Points, in no order, along strands that fork and pass close to each other.
Two points are linked if the straight distance between their rows is under 8.69. Some points are linked to none.
<283>: [-0.25 -3.11 -2.05  1.19  0.93 -2.54  0.90  4.49  1.18 -0.85  1.99 -2.81
  1.19  1.69  1.60  0.08 -0.22  0.88  1.19  0.23  0.94 -0.03 -2.42]
<1136>: [ 1.07  1.07  1.96  1.31 -1.24  1.40 -6.16 -1.87 -0.09  0.54 -3.11 -0.94
  1.49  0.04  1.51  0.83  0.78  0.15  2.59  0.38  0.76 -3.00 -1.61]
<1063>: [ 0.72  1.79  2.34  0.14  2.67 -0.57 -2.49 -0.03  2.97  3.82  0.17  2.39
 -4.44  0.09  3.44 -0.96 -0.45 -1.87 -0.07  1.50  0.78 -0.24  0.84]
<873>: [ 1.01 -1.69  0.46  1.17 -2.16 -1.65 -0.52  2.13  3.27  0.10 -0.90  2.64
  0.57 -2.63  1.48  2.32 -0.32 -0.63 -3.47  3.82 -0.80  1.91 -5.06]
<856>: [ 0.16 -1.29 -1.41 -0.15 -0.55  0.29  2.24  2.69 -0.49 -1.35 -0.17  1.21
 -0.70  1.68 -3.01 -1.31 -1.64 -2.92 -5.18 -0.46 -0.69  1.61  0.45]
<1085>: [-3.94 -4.65  0.72  0.84 -1.56  0.70  3.62  0.62  0.82  3.89  1.21  0.97
 -0.96 -1.34  0.84  4.29 -1.88  0.01 -1.87  2.80  0.78  3.24  2.36]
<868>: [ 0.63 -1.25 -3.60  0.99  4.04  1.95  4.29  1.79 -2.47  0.22  0.55 -3.88
  0.24 -3.51 -2.45 -0.65 -2.13  1.48 -1.04 -1.91  1.38 -0.53 -3.41]
<440>: [-0.37  1.97  1.29 -1.40 -0.76  2.65 -0.79 -5.87 -4.11 -3.91 -1.73 -1.91
  4.46 -1.20  0.00 -0.46  1.53  0.77 -0.24 -0.55  0.28  1.45  3.01]
<420>: [-2.92 -0.21  0.30  0.48 -0.52 -1.10 -2.87  0.08 -0.01  1.41  1.31  2.90
 -2.96  0.06  0.86  5.05 -2.50  0.90  0.53  1.11  0.69 -1.42 -4.59]
<862>: [ 0.64 -1.14  4.37 -3.72  2.58  1.46 -3.51 -1.55  1.75  2.72  4.08  3.95
 -4.57 -2.44  0.59  3.04 -1.79  1.06 -1.34 -1.27  0.34  2.24 -1.29]
<948>: [-2.48 -2.65  2.45 -1.26  0.22  0.78 -1.03  4.61  0.81  2.27 -0.87  0.11
 -1.26  0.31  0.50  4.33  0.08 -3.45 -3.76  0.62 -0.42  0.13 -2.53]
<1117>: [-3.20  0.20 -0.14  2.52 -1.37 -0.86  3.50  1.84 -0.16  2.89 -0.46  4.27
 -3.43 -2.00  1.74  3.59 -1.87  0.01 -0.69  4.04  0.36  1.64  1.35]
<443>: [-1.69  0.35  3.24  1.02  1.09 -2.08 -0.11  1.13 -0.42  0.49  1.49  5.09
 -2.99 -4.85 -0.90  2.03 -0.40  1.41  1.58  0.57  0.22 -0.93  1.79]
<246>: [-0.89 -0.58  0.19  3.06  0.79 -3.88  1.57  2.92 -1.88  1.43 -0.33 -1.27
  0.62  1.83  1.18 -2.71 -0.44 -0.52 -3.12  4.82 -0.14 -0.96 -0.39]
<1227>: [ 1.90 -1.54  0.93 -2.55 -1.95  5.07 -0.19 -0.41 -1.19  0.69 -2.52 -4.75
  3.19 -0.65  1.81  1.89  0.74 -3.40  1.23 -3.36 -0.13 -4.15  3.00]
<857>: [ 0.43 -0.82 -1.73 -1.22 -4.05  4.85  1.18 -3.36 -1.65 -0.07 -2.16 -5.52
  4.74 -1.70  0.15 -1.06  2.27 -1.56  0.49 -1.34 -2.10 -3.77  0.48]
<997>: [-0.81  0.49 -0.35  0.25 -1.05  0.86  1.43  3.46  0.26 -0.60 -2.31 -1.18
 -0.12  0.94 -0.26  0.29  3.19  0.19  1.02 -1.42  3.18  2.92 -1.23]
<627>: [ 4.10 -4.31  2.42 -0.07 -2.68 -3.15 -4.07  2.96 -1.04  0.42 -1.24 -0.25
 -1.03  2.31 -4.19 -1.41 -2.18 -0.15 -0.03 -0.91  0.32  0.16  0.20]
<1230>: [-1.64  1.57  2.17  1.11 -0.11  0.85  0.52 -1.93  1.14 -0.07  0.27  1.59
 -2.04 -0.03 -0.90  0.89 -0.75  2.33  2.34 -4.06  1.48 -0.34 -0.45]
<132>: [ 1.41  2.07 -0.74 -3.53  2.31  0.98 -3.10 -1.60  3.27  0.89  1.55  1.47
 -0.52  1.58  0.88  0.43 -0.70  0.45  0.60 -0.06 -1.41  0.96 -2.89]
<695>: [ 2.04 -3.49 -0.26  0.02  0.03 -2.04 -2.47  3.04  0.02 -0.97 -0.33 -0.98
  1.13  1.88 -3.03 -2.65 -0.89 -2.39 -2.87 -0.92 -0.04 -0.76 -0.46]
<170>: [ 0.64 -0.54  0.02 -0.29  1.51  2.15 -0.11 -1.18  4.08 -0.44  1.66  0.10
  3.20 -2.37  0.69 -3.51 -0.34 -1.72  1.09 -1.75 -2.66 -2.84  3.75]
<679>: [-0.57  2.56  2.95  0.80  0.84 -1.00 -0.29  1.09  2.20  2.20 -0.17 -2.81
 -3.23  1.14  2.49  0.23  1.22 -3.15 -0.02  0.92 -1.86 -1.61  0.47]
<42>: [-1.63 -1.22 -1.27  1.34  0.65 -0.61 -0.03 -1.60 -2.34 -1.04  0.54 -0.22
  1.37  4.54 -0.23 -2.30 -1.17  0.27 -1.40 -1.61  2.80  1.34  0.82]
<768>: [ 1.22  0.27  1.66 -3.12 -1.69  3.47 -0.36  0.51 -0.87 -1.18 -3.35 -1.54
  1.99 -2.03 -1.00  0.03  1.61 -4.08  0.14 -1.61 -2.42 -2.31  5.70]
<726>: [ 0.60 -4.80 -1.52  1.17  0.80 -3.06  1.29  1.43  1.94  2.87  4.47 -0.76
  0.10  0.11  1.48  0.54 -1.41  3.69  1.98  1.07  0.83  1.38 -1.70]
<1042>: [-0.36  1.12 -0.59 -2.72 -1.09  3.12 -0.37 -0.22  1.86  0.70 -0.41 -3.04
  1.49  0.29  0.11 -2.08  4.56 -0.86  2.98 -1.32 -2.07  0.39  1.96]
<1101>: [ 0.08 -2.05 -1.97 -0.52 -0.39  1.90  4.17  1.56 -1.21 -2.49 -0.67 -1.40
  0.61  0.95 -0.32 -2.00  0.16 -2.90 -3.34 -2.95  1.05  1.41  3.71]
<877>: [ 0.87  2.66 -2.56  1.01 -2.09 -1.75 -1.84 -2.98  1.15 -1.47 -0.25  1.43
  0.08  4.25  0.22 -4.25  2.26  0.54  0.97  2.15 -0.83  2.08 -2.05]
<1179>: [ 0.88  1.96 -4.31  0.45  0.11  0.31  0.23 -0.54 -1.18 -0.81  0.20 -3.72
  2.24  0.39 -0.32 -4.38 -0.76  0.55  2.22  0.02 -3.06 -5.05  1.40]
<711>: [-2.08 -5.54  0.62 -0.84  2.53 -0.48  1.11  1.31 -1.75  1.56  2.25 -1.72
  3.36  0.71 -1.10 -1.37 -0.35  1.90 -2.49 -2.31  0.18  5.48  0.38]
<1039>: [-0.50 -1.98 -2.84 -0.15  4.18  1.75  3.26  0.94  0.91  1.35  1.91 -1.81
  1.10  0.02 -0.89 -3.57  0.11  0.10 -2.42 -2.80  1.34 -0.55 -1.84]
<625>: [-2.98  1.49  3.37  0.85 -0.26 -0.90 -3.19 -3.83 -0.11 -1.55  0.34  0.62
 -0.85 -0.58 -0.01  1.60  2.30 -0.02 -2.02  0.03 -0.04  1.00 -2.15]
<894>: [ 1.14  0.96 -1.36 -0.49 -2.19  4.09  0.83 -1.21  1.93 -0.64 -0.72  0.38
 -0.65 -0.40 -2.60  0.36 -0.32  2.02  3.67 -4.95 -0.48 -0.15 -1.89]
<258>: [ 1.47 -2.44  2.66  4.06 -3.34 -1.60  0.74 -2.72  1.38  0.98 -0.69  1.08
 -1.38 -1.64 -1.39 -2.34 -1.59  0.93 -0.96  1.03  0.64  1.02 -1.56]
<156>: [ 1.79 -3.68  1.62 -0.17 -3.19 -3.32 -3.42  0.03 -0.03  1.38  0.03  1.77
 -2.26  2.18 -3.15  0.84 -2.74  2.74  1.42 -1.21 -0.21 -1.29 -3.02]
<568>: [ 0.81  3.11 -3.18  1.89 -2.50 -1.27 -2.48 -1.02 -0.93 -3.03 -3.02 -0.20
  3.06  1.99  1.53 -3.48  2.65 -0.82  1.37  3.69  1.12 -0.61  0.44]
<535>: [ 2.79  2.80  0.46 -1.65  2.60  2.13 -0.99  1.82 -1.40  1.06 -2.52 -1.11
  2.72 -3.07 -2.52 -1.13 -2.52 -1.23 -1.80  2.65 -3.39  0.55 -0.14]
<1130>: [ 0.47  2.62 -0.25  2.09  0.37 -0.83 -1.88  0.00 -1.56 -0.50 -2.21  2.27
 -0.81  2.74 -1.60 -2.42 -1.30 -1.71  0.93 -0.44  2.31 -4.60  2.65]
<1233>: [ 0.27  1.19 -0.89  2.28 -1.22 -0.12  2.20  0.11  2.37 -2.06 -1.23  2.78
  0.36 -0.57  1.74 -3.89  3.83 -0.19  0.94 -0.63  2.08 -0.81  1.90]
<629>: [-2.34  2.53 -0.20 -1.39 -0.23  1.04  2.41  0.44  0.80  0.37 -0.02 -2.09
 -1.40  3.66 -0.14 -2.84  3.82 -0.76 -0.21 -1.53 -2.45  2.97  1.59]
<544>: [-1.52 -1.61  2.41 -1.18  1.32  0.66 -2.69 -0.86  1.91  4.79  1.87  2.33
 -3.56  0.57  2.07  4.02 -1.91  1.09  0.32 -1.93 -0.21  0.34 -3.52]
<684>: [ 0.51  1.92 -2.31 -3.64 -0.87  4.17  2.07  1.31  1.63 -0.77 -1.09 -2.85
  0.33  0.09 -2.05  1.68  3.43  0.79  4.29 -3.56 -0.87 -0.63  0.30]
<227>: [ 2.73 -2.87  4.47  0.48  2.46 -2.25 -1.02 -1.43 -0.61  3.58  3.27  0.40
 -3.95  0.59 -1.40 -0.83 -2.20  0.96  0.43  2.30  3.29  0.90  0.96]
<124>: [-2.10  3.51 -0.39  0.10 -1.34  2.33  2.55 -1.64  1.33  2.89 -1.48 -0.09
 -1.36  3.01  0.79 -0.27  0.37  0.27 -0.43 -1.19 -3.49  4.92 -1.81]
<1137>: [ 0.63 -2.87 -0.01 -1.30  0.62  0.85  1.18  3.95  2.04  3.63  0.41  0.02
  0.34 -0.54  0.98  3.41 -2.06 -1.06 -3.73  2.84 -1.66  2.60 -5.14]
<907>: [ 0.82 -0.19 -0.69  1.06  0.63 -0.40 -5.10 -3.43  0.33 -1.90 -1.00 -0.83
  3.23  1.45  4.00 -0.08 -1.48 -0.68  1.10  0.49 -0.65 -1.46  1.37]
<1206>: [-0.09  2.94 -1.96 -0.34  1.04  4.46  2.44 -0.77  1.67 -0.17 -1.06 -2.68
  0.45  0.40  2.62  3.79 -1.23 -1.35 -0.55 -0.82  0.56  0.26 -0.48]
<669>: [ 1.07  3.34 -2.12 -1.98 -2.76  2.88 -2.17  1.75 -0.82  0.60 -4.91 -1.69
  2.71 -1.68  0.18  2.08  1.37 -0.81  2.89  1.55 -4.55 -1.93 -1.50]
<925>: [-3.46  2.76  1.69 -2.07  2.55 -0.90 -1.71 -0.61 -1.79 -1.90 -0.12  4.28
 -1.80 -0.93  1.05  1.33  1.35 -2.24 -2.83 -1.12 -0.02 -2.38  3.58]
<344>: [ 2.24  0.91 -2.95  0.22 -1.14  2.82 -2.03 -3.35 -4.02  0.98 -2.00 -6.55
  1.86 -0.78 -2.23 -3.76  1.64 -0.41  3.97  0.89 -0.82 -2.40 -1.73]
<115>: [-0.73 -2.01 -0.47  1.36  0.06  0.87 -1.10 -0.09 -0.13 -0.73 -1.84  2.52
  2.91 -0.51  4.19  2.87 -1.44  2.08  1.22 -2.23  1.69  0.15 -1.46]
<318>: [-0.81  4.13 -1.40 -0.61  0.09  2.10  1.89 -2.19  2.41  0.69  0.29  1.00
 -0.73 -0.22  2.92  0.77  1.01  0.80  1.69  0.97 -1.58  5.79  0.72]
<961>: [ 0.26 -2.56 -1.03 -0.14 -0.22  2.44 -1.21 -0.34 -2.72 -2.25 -2.71 -0.57
  3.62  1.41  0.90  3.74 -2.14 -0.24 -1.59 -3.03  3.47  2.14 -1.30]
<401>: [-0.13 -4.60  3.36  1.28 -0.56 -2.31 -0.81 -3.68  0.06  3.71  3.16 -0.49
 -3.77  0.34  1.23  2.11 -2.19 -0.55 -0.79  3.74  2.81  3.23  2.32]
<1084>: [ 0.03  0.29  3.93  0.40  2.67 -3.35  0.46 -1.14  0.16  4.87  3.26  0.71
 -2.31  1.72 -0.93 -2.88 -2.48  2.56  1.31  1.07 -1.05 -1.11  1.05]
<758>: [ 2.38  2.83 -1.58 -0.90 -2.50  0.98  0.20  4.61 -0.90 -2.54 -5.47 -0.63
  0.11 -0.12 -0.60  1.34  1.84  0.46  1.55  0.79  1.55  0.80 -0.50]
<1069>: [ 1.25  0.97 -2.23 -0.23  3.16 -1.12  1.75  5.60 -0.63  0.20  0.18 -1.47
 -0.11 -0.30  0.25  0.66 -0.87  1.13  2.82 -0.44  1.14 -2.20 -0.37]
<789>: [-1.72 -0.77 -0.94  3.46 -1.33  0.76  4.47  0.51  1.25 -1.15 -0.65  5.59
  0.08 -2.51  2.33 -0.94 -0.22  1.62  0.29 -0.85  1.18 -0.36  1.72]
<1075>: [ 1.75  1.87 -2.47 -1.64 -3.98  2.48  3.90 -2.99 -1.63 -2.46 -0.92 -3.30
  3.08 -1.19 -0.29 -0.71  3.60 -2.38 -1.35 -0.14 -1.86 -4.71  2.45]
<472>: [-5.49  0.63  2.03  0.68 -0.79 -4.35 -0.34 -0.22 -3.00  4.35  1.46  2.36
 -3.11  1.00 -0.57  1.40  0.29  3.28  2.17  4.03 -0.59 -1.43  0.64]
<819>: [ 1.81 -2.82  0.28  1.55 -1.82 -1.49  0.48  2.86  0.92 -3.76 -0.74  0.12
  0.74 -2.19  1.58  1.54  0.10 -2.04 -0.71 -1.00  1.60 -2.18  1.95]
<52>: [-1.48  4.46 -1.04  1.96 -0.93 -1.36  3.66  1.18  1.06 -0.62 -0.37  0.45
 -1.24  1.75  2.95  0.37  2.21  1.57  2.08  2.31 -0.58  2.98  0.31]
<874>: [ 1.91  3.12 -2.43 -2.98  0.17 -1.48 -2.76 -1.89  2.87 -1.05  2.04  1.25
 -1.40  3.61 -1.08 -1.12  2.30  0.81  0.31  1.88 -1.61  2.96 -4.63]
<1225>: [-0.12  4.71 -2.67 -2.11  1.53  3.21 -4.22 -6.40 -0.73 -1.63  1.71 -0.05
  1.49  1.82 -0.65  0.04  0.97 -0.46  3.38 -0.05  1.39 -0.29 -0.38]
<1264>: [-0.18 -6.22  0.35  2.44 -1.48 -1.31  1.54 -2.80 -0.09  2.33  3.12 -1.50
 -0.96  1.52  0.28 -0.20 -3.38  0.17 -1.46  1.49  2.96  1.19  1.30]
<612>: [-0.31  1.00 -0.32  0.01 -1.08 -0.86  1.92  1.77 -3.76 -1.38 -2.52 -2.34
  1.43  1.21 -0.25  0.89 -0.13  0.52 -0.79 -1.52 -1.84 -3.11  0.99]
<454>: [-0.32  1.70  0.94 -1.57  0.70  3.02 -0.17  0.79 -0.09 -1.97 -2.47  1.66
 -0.43 -0.73 -1.26  1.71 -0.49 -2.80 -1.93 -2.32 -0.91 -2.03  3.45]
<140>: [-0.31  4.23  0.52 -0.55 -0.66  3.42 -1.87 -1.97  0.58  1.84 -3.94  0.20
  2.15 -1.81  2.32  1.66  0.81  1.29  3.76 -0.24 -2.40 -4.24 -1.20]
<432>: [ 2.53  0.23  0.61 -2.19  0.33  1.89 -2.17 -1.16  2.94  1.48  0.11 -2.37
 -0.43  1.80 -2.07 -1.85  1.07 -1.07  0.51 -0.88 -1.76  0.37 -0.78]
<1271>: [ 0.55  2.11 -2.44 -1.20  1.36  1.77 -2.10 -1.20 -3.78 -0.10 -1.85 -1.02
  2.04  1.27 -0.98 -1.95 -0.72 -1.05  2.57 -1.15  0.80 -5.18  3.30]
<215>: [ 1.82  0.54  1.08 -0.34 -0.40  2.44  1.41  1.84 -0.71  2.31 -3.24  1.06
 -0.93  0.45 -2.38 -0.50  1.67 -1.42 -2.38 -0.12  3.91  3.93 -2.35]
<705>: [ 0.56  0.52 -1.53  0.58  0.93 -2.50  3.19  1.85  3.97 -2.19  3.81  1.61
 -1.69 -0.60  2.61  0.67 -1.13  0.22  1.41  1.71 -3.12  2.10  3.33]
<328>: [-0.61 -0.79  2.39  0.29  0.37  0.11  2.03  1.56 -0.34  1.64  0.33  1.94
 -1.67 -1.44 -5.94 -1.29  0.94 -0.16 -1.94  0.42  2.76  1.16 -1.88]
<121>: [ 1.66  0.57  1.62  2.64  1.47 -1.19  0.39 -2.81  0.98  4.49  1.55  1.23
 -2.48  3.04 -0.58 -5.60 -0.92  0.97 -0.60  0.44  1.51 -2.06 -0.93]
<599>: [-2.35 -6.26  2.06  2.37  0.03 -3.56  0.54 -1.61 -1.91  1.39  2.90 -2.15
  2.82  0.77 -0.35 -1.23 -1.58  1.27 -2.45  1.54  0.39  2.47  1.04]
<786>: [-4.55 -0.05  2.31  0.71 -0.45 -2.94 -1.01  0.45 -0.41  4.03  1.57  6.36
 -4.15 -1.97 -1.06 -0.05 -0.20  1.48 -0.88  3.54 -1.55 -1.76  0.19]
<226>: [-2.64  3.16 -0.21  2.25  0.39 -1.67  3.45  0.35 -1.45  0.36 -0.21  2.08
 -0.50 -1.63  3.07  2.04  0.41  0.79 -1.29  5.06 -0.27  2.60 -0.46]
<365>: [-0.58 -1.04 -2.25  1.69 -1.59 -2.73  1.35  0.02  0.75 -0.07  0.97  2.78
 -0.11  1.65 -0.38  0.42 -0.60  0.26 -3.42  3.80  0.07  1.81 -5.50]
<56>: [ 2.22  0.23 -4.15  1.38 -0.50 -3.33  0.59  0.29 -0.10 -2.90  0.89 -4.28
  1.67 -0.57 -0.48 -4.37  0.99 -0.38 -0.53  1.88 -2.52 -2.86 -0.70]
<288>: [-3.08 -3.46  1.10  1.89  2.09 -2.07  2.47  0.42  0.52  2.01  4.87 -0.28
  0.14 -0.60  2.75  2.82 -2.05  2.51  2.67  0.68  0.61 -0.66  0.31]
<579>: [ 0.48  0.02  3.71 -1.78  1.28  1.66 -3.33 -3.39 -1.28 -1.43 -1.57 -2.78
  4.24 -0.98 -1.06 -1.65  0.67 -0.68 -1.71 -2.01 -0.67  1.34  1.07]
<800>: [ 2.15 -4.44 -2.36  0.29  1.17 -0.51  1.84  1.68 -0.66  0.34  0.98 -2.07
  1.19  0.84  0.14 -2.67 -2.07  1.15 -1.17 -1.23 -0.73  5.71  1.95]
<975>: [ 0.12 -2.21  2.20  0.31  3.18  0.60  1.71 -0.82  0.55  2.10  2.49  1.58
  0.34 -0.65 -2.75 -1.87 -1.67  0.02 -2.64 -1.03  2.04 -0.26 -2.36]
<1071>: [ 1.22 -3.34  2.96 -1.20  0.53 -1.02 -0.70  2.49  0.93 -1.60  1.95  0.43
 -0.97 -0.31 -1.93  0.08 -0.27  0.17  1.74 -3.09  0.55  2.40  3.16]
<240>: [-2.15  1.30  1.79 -1.16  0.27  0.48  4.74  1.49 -2.15 -0.34  1.65 -4.10
 -0.64 -1.28 -2.46  5.20 -2.08  1.48  0.27  0.39 -2.28  1.42 -0.03]
<1098>: [-3.44  0.37 -0.10  3.04 -1.84 -4.25  0.25  1.96 -1.75  2.00 -0.07  1.61
 -1.48  2.53  0.82 -0.01 -1.45  0.99 -0.23  4.53 -1.35 -3.30  0.28]
<310>: [ 0.61  1.68 -2.84 -0.10  1.80  0.46 -1.94 -0.52 -2.75 -1.52 -0.31 -1.51
  1.60  0.68 -4.02 -1.62  1.31  1.94 -0.39 -0.88  1.66 -1.90 -4.92]
<739>: [ 1.21 -1.83  1.20  1.06 -2.48 -1.43 -0.02  1.04  3.26 -3.73  0.79 -3.33
 -0.58  0.42  3.46  1.69  1.92 -3.47  0.00 -0.23  0.18 -2.38  3.58]
<732>: [ 2.48  2.40 -2.61 -1.44 -2.40  0.82 -0.33  3.31  0.42 -2.33 -3.16 -0.12
  2.32 -2.52 -1.15  1.67  1.71  1.77  3.92  0.47 -1.63 -3.46 -1.92]
<206>: [-0.68 -1.03  0.88 -1.72  0.07 -3.73 -0.27 -0.38  1.21  0.86  5.06  0.54
 -4.18  2.98 -3.04  2.51 -0.86  1.51  1.95  1.26  0.49  1.24 -1.39]
<110>: [-1.58  3.42  3.92  0.26  2.07 -0.11  1.77  0.87 -0.28  0.35 -0.71 -1.21
 -2.53 -0.85  3.87  3.58  1.36 -2.29 -1.82  1.40  0.92  0.66  3.15]
<736>: [ 0.55 -0.19 -1.37 -0.44  0.42 -1.07  2.79  1.28  4.02 -2.47  3.09 -1.33
 -2.18  1.81  2.58  2.19  0.99 -3.92 -0.40  0.15  0.64  1.25  3.17]
<446>: [-0.99  2.91  1.69 -0.32  0.78  1.28 -1.76 -3.32 -1.04 -2.16  0.00  0.90
 -1.74 -0.06  1.29  2.76 -1.03  1.06  4.00 -2.68  1.98 -2.15  2.82]
<1094>: [-0.91 -1.65  3.05 -1.09 -2.09 -2.18 -2.66  0.98  2.31 -2.80  0.49  1.41
 -3.96 -0.15 -0.25  2.05  0.86 -1.59  1.93 -3.35 -1.84  0.09  3.21]
<40>: [-1.61  1.66  2.10  0.41  0.61 -0.53 -5.97 -5.58  0.86 -1.68  0.69 -0.31
 -0.13  1.09  3.75  0.84 -0.22 -0.78 -1.82  0.19 -1.71  1.79 -0.09]
<194>: [ 3.25  3.01  2.11 -0.03  0.63 -0.58 -0.75 -1.39  2.84  4.06 -1.07  3.28
 -3.13  0.96  0.88 -5.29 -0.34 -0.18 -0.33  2.40  0.14 -0.39 -0.78]
<241>: [ 0.63  0.57 -4.16 -2.91 -0.98 -0.02  1.69  1.50 -1.85 -4.28 -0.81  1.18
  5.02 -0.64  0.63 -0.87  2.21 -0.07  0.63 -1.35  1.66 -2.92  2.82]
<908>: [-2.92 -1.67  4.66 -0.03 -1.17 -1.28  0.77  1.05 -0.56 -2.55  0.17 -2.17
  0.27 -1.07  0.53  4.56  3.30 -2.76 -4.15 -0.67 -1.48 -2.99 -1.58]
<567>: [-0.05  0.24 -2.62  0.20 -2.21 -0.55  0.01 -0.31 -0.11 -3.67 -0.93  0.78
  4.78 -0.79  2.24 -3.96  5.35 -1.54  1.10  0.78 -0.06 -1.66  2.25]
<330>: [-0.05  0.42  2.78 -0.68  4.36 -0.74 -2.56 -1.18  1.78  0.69  2.79  5.49
 -2.24 -5.61  0.64  0.64 -2.48  1.12 -0.51 -1.00 -1.13  0.10  0.44]
<1096>: [-4.90 -0.18 -1.20 -1.19 -0.10 -0.30 -2.28  0.54  0.53  0.13  2.57  6.91
 -3.74 -2.52  1.53  5.26 -0.88  1.64 -0.02 -1.23 -0.43 -0.27 -1.92]
<953>: [ 0.12  2.80 -1.84 -0.63  1.64 -0.71 -1.36  2.74  0.83 -0.33 -0.86  2.40
  1.55 -0.72  0.01  1.36  0.46  3.50  4.99 -0.40  0.80 -2.39 -2.14]
<339>: [ 2.27  3.13  0.29  1.68 -0.97 -2.24 -1.32  1.44 -1.47 -0.18 -2.11  3.02
 -2.28  2.12 -1.82 -1.27 -1.55  0.95  1.91  2.07  0.00 -0.28  1.04]
<1257>: [ 1.64  1.16 -4.64 -2.75 -2.67  1.30  5.95  1.11 -1.96 -2.33 -1.36 -2.13
  1.99 -1.30 -1.68 -1.35  3.55 -0.44 -0.61 -2.13  0.16 -4.10  2.97]
<1280>: [ 2.23  0.93  1.24  1.51 -1.25 -4.33 -2.91 -0.39 -0.96  0.85  0.73  2.63
 -3.01  2.53 -3.89 -0.85 -1.79  2.09  2.17  2.67  0.27 -1.14 -3.81]
<199>: [ 2.26 -0.70 -1.23  0.48  1.27 -0.30 -1.66 -2.07 -2.84 -0.85 -0.18 -2.63
  1.41 -0.21 -4.70 -4.01 -1.15  2.13 -2.40 -1.02  0.46  2.42 -3.38]
<978>: [ 2.12 -2.46 -0.34 -1.65  0.41  3.22 -1.49 -1.32 -1.19 -3.31 -1.71 -2.19
  3.47 -0.87 -1.73  1.22 -1.70 -0.07 -0.23 -3.91  0.78  0.96  0.80]
<1275>: [ 1.71  2.24 -1.72 -1.74  2.03  2.21  0.40  0.47 -1.78 -0.52 -2.47 -2.11
  2.10 -0.85 -4.25 -1.85 -0.87  0.20 -2.62  0.95 -1.69  3.94 -2.85]
<746>: [-0.25 -0.04 -1.05  3.08  0.07 -1.73  2.60  0.77 -0.34 -1.02  0.49  0.95
  2.43 -0.84  0.79 -2.93  0.06  0.05 -3.61  3.23  1.10 -0.48 -2.95]
<798>: [-2.68 -1.79  0.29  0.90  0.87 -0.85  1.07 -0.23  0.77 -2.03  2.25  2.04
  2.17 -1.09  4.64  3.24 -0.85  3.76  2.93 -1.78 -0.26  1.56  1.13]
<341>: [-2.75 -3.07  1.66  0.30  0.25  2.18  1.55  0.45 -0.44  2.62 -1.00  1.99
  0.18 -0.14  1.71  3.66 -1.67 -1.46 -3.69 -1.30  0.78  3.26 -0.49]
<312>: [ 0.60  3.01 -1.02 -0.85 -1.32  1.80 -1.61 -5.35 -3.03 -3.61 -0.14 -3.11
  2.83  1.31 -0.45 -0.01  3.84  0.23  4.17  0.40  1.30  0.08  1.92]
<817>: [ 3.16 -1.31 -1.93 -1.38  0.02  1.52  0.40  0.70 -0.22 -0.63 -1.05 -3.74
  0.13  0.54 -1.43 -4.20 -0.30 -1.46 -1.95 -2.18  0.53  3.18  3.55]
<1018>: [ 2.86 -3.29  0.54 -0.88  2.31 -1.50 -0.91  3.62  3.35 -1.22  2.71  0.85
  0.00 -2.16  1.37  0.81 -0.37 -1.58  0.64 -1.06  2.52  0.07  1.33]
<6>: [ 2.89 -1.05 -3.32 -0.29 -0.58  2.36  0.06 -1.42 -2.89 -0.88 -2.75 -7.40
  0.64 -0.90 -1.97 -3.62  0.73 -0.94 -0.11 -1.23 -0.51 -0.01  1.41]
<667>: [ 1.01 -1.51 -4.26  0.99  0.46 -0.36  0.96  2.84 -2.14  0.88 -1.56 -1.24
  0.36 -1.36 -2.99 -1.79 -0.90  2.21  0.38 -2.44  1.51 -1.51 -5.40]
<88>: [-4.52  1.43  2.38 -0.80  0.79 -1.41 -2.90 -0.96 -2.30 -1.07  1.29  3.79
 -3.11 -0.91  1.00  2.59  0.80 -1.62 -4.48  1.37 -0.48  1.22  0.25]
<743>: [ 1.23  0.69  0.60  1.99  1.07  0.31  3.52 -1.39  3.42 -0.16  1.79  3.76
 -1.32 -2.45  1.37 -1.70 -2.06  1.05  0.11  1.09 -0.66  1.27  1.49]

Follow the links from the first point to the second, and from the first to the third. Name the last point that the two ways share.
<1130> / <711> / <344> -> <817>
<344> / <110> / <339> -> <817>
<283> / <454> / <310> -> <732>
<1071> / <625> / <948> -> <567>

A fork is a point with three links. Follow the links from the first point to the second and name the forks in between, in order.
<684> / <1257> -> <1042> > <567>
<975> / <40> -> <732>
<789> / <975> -> <567> > <732>
<695> / <1063> -> <817>
<328> / <568> -> <732> > <567>
<40> / <1094> -> <567>
<365> / <1230> -> <1042>
<88> / <52> -> <567> > <1042>
<215> / <1230> -> <732> > <567> > <1042>
